Each row is a point on a tangle of strands that fork, close into loops and nearly touch. The rows are in no order.
In the rows, zero is written as 128.
Two points are linked if the straight distance between their rows is under 39.4. Some points are linked to none.
<355>: [129 153 143 155 136 115 114 102 140]
<410>: [132 165 134 162 133 111 161 103 154]
<302>: [ 93 103 128 101 141 127 110 106 116]
<89>: [ 82 126 120 122 154 150 122  78 108]
<460>: [141 101 147 105 124 117  82 152 114]
<612>: [152  74 114  77 112 140 124 178  99]
<228>: [ 98 129 139 108 130  96 141  91 167]
<432>: [113 128 134 130 146 123 109  95 121]
<323>: [150 173 122 164 119 103 204 152 159]
<265>: [110 150 116 130 130  98 192 101 163]
<337>: [165 126 164 141 103 130  50 182 153]
<551>: [130  64  88  71 116 167 144 165  88]
<619>: [108  71  93  80 132 168 120 146  81]
<663>: [154 183 157 177  95 103 139 147 208]
<345>: [ 77 128 109 123 140 120 168  79 156]
<243>: [135 124 134 137 142 146  83 120  88]
<112>: [143  91 138  96 120 122  92 164 105]
<359>: [ 87 136 119 123 141 117 151  80 145]
<87>: [140 117 127 130 139 152  83 138  76]
<386>: [ 99 149 107 125 128 105 216 110 164]
<538>: [101  84 106  92 137 167 110 133  78]
<674>: [153 181 141 168 111 100 176 140 182]
<117>: [122 156 130 154 136 112 152  90 150]
<83>: [147  68  93  73 109 154 145 174  92]
<564>: [ 80 101 110 101 151 160 109  99  93]
<637>: [155 132 170 140 108 115  56 167 156]
<68>: [134 172 120 166 133 109 190 112 154]
<540>: [102 118 131 114 142 123 108 101 119]
<342>: [159 101 112 112 126 167 108 157  65]
<93>: [154  86 126  87 114 131 103 177 103]
<59>: [142 113 151 118 121 114  79 149 125]
<102>: [122 176 116 168 145 138 173  86 130]
<700>: [151 177 133 167 111 100 194 147 173]
<122>: [142 173 114 160 124 110 209 134 147]
<665>: [113 152 129 130 126  94 175 100 169]
<614>: [161 177 116 191 112 125 202 197 143]
<182>: [ 74 128 104 117 134 117 185  83 167]
<385>: [ 91  86 119  85 137 131 104 125 115]
<542>: [183 103 131 125 111 150  91 189  97]
<142>: [181  96 117 119 110 157 102 184  84]
<636>: [116 144 140 124 125  87 151 102 173]
<600>: [123  93 111  99 136 166 105 138  67]
<467>: [100 107 119 109 149 160 101 107  82]
<154>: [112 163 120 157 149 135 158  73 126]
<19>: [173  96 112 111 118 160 116 173  77]
<592>: [139 159 148 162 128 108 115 110 158]
<381>: [121 142 140 144 141 124 103 100 123]
<419>: [145 173 147 167 116  99 151 122 180]
<108>: [117 122 129 124 150 146  93 105  87]
<576>: [144 133 169 132 119 109  72 147 154]
<358>: [138 122 166 122 121 105  80 140 143]
<3>: [114  61  93  75 120 167 129 158  84]
<656>: [134 105 121 115 137 160  98 141  67]
<221>: [173 107 144 128 108 137  75 189 114]
<554>: [154 154 175 153 108 105  74 146 185]
<675>: [173 117 151 137 103 135  55 185 130]
<294>: [105 155 122 146 152 143 140  68 117]
<288>: [140 166 151 166 123 106 129 116 171]
<67>: [109 143 129 138 139 113 145  86 147]
<577>: [ 94 140 119 135 154 140 128  71 107]
<128>: [ 80 136 100 123 132 115 211  98 167]

A tip is a point with one link. Name the tips that can be reached along the links from each point below, in the order of the rows.
<19> | <564>
<665> | <228>, <385>
<577> | <89>, <102>

A fork is a point with three links, a tip a point with one. Leave the first point through the second and follow the links. Name the first fork or tip that comes.
<83>; <551> | <656>
<288>; <592> | <385>
<243>; <108> | <564>
<102>; <154> | <89>
<345>; <182> | <228>
<89>; <577> | <102>

Name the points in between on the shortest way along the links from the first point to the second, in order.
<564>; <538> | <467>, <108>, <243>, <87>, <656>, <600>
<59>; <93> | <460>, <112>
<221>; <19> | <542>, <142>
<386>; <410> | <128>, <182>, <345>, <359>, <67>, <117>
<432>; <592> | <381>, <355>
<83>; <600> | <551>, <3>, <619>, <538>
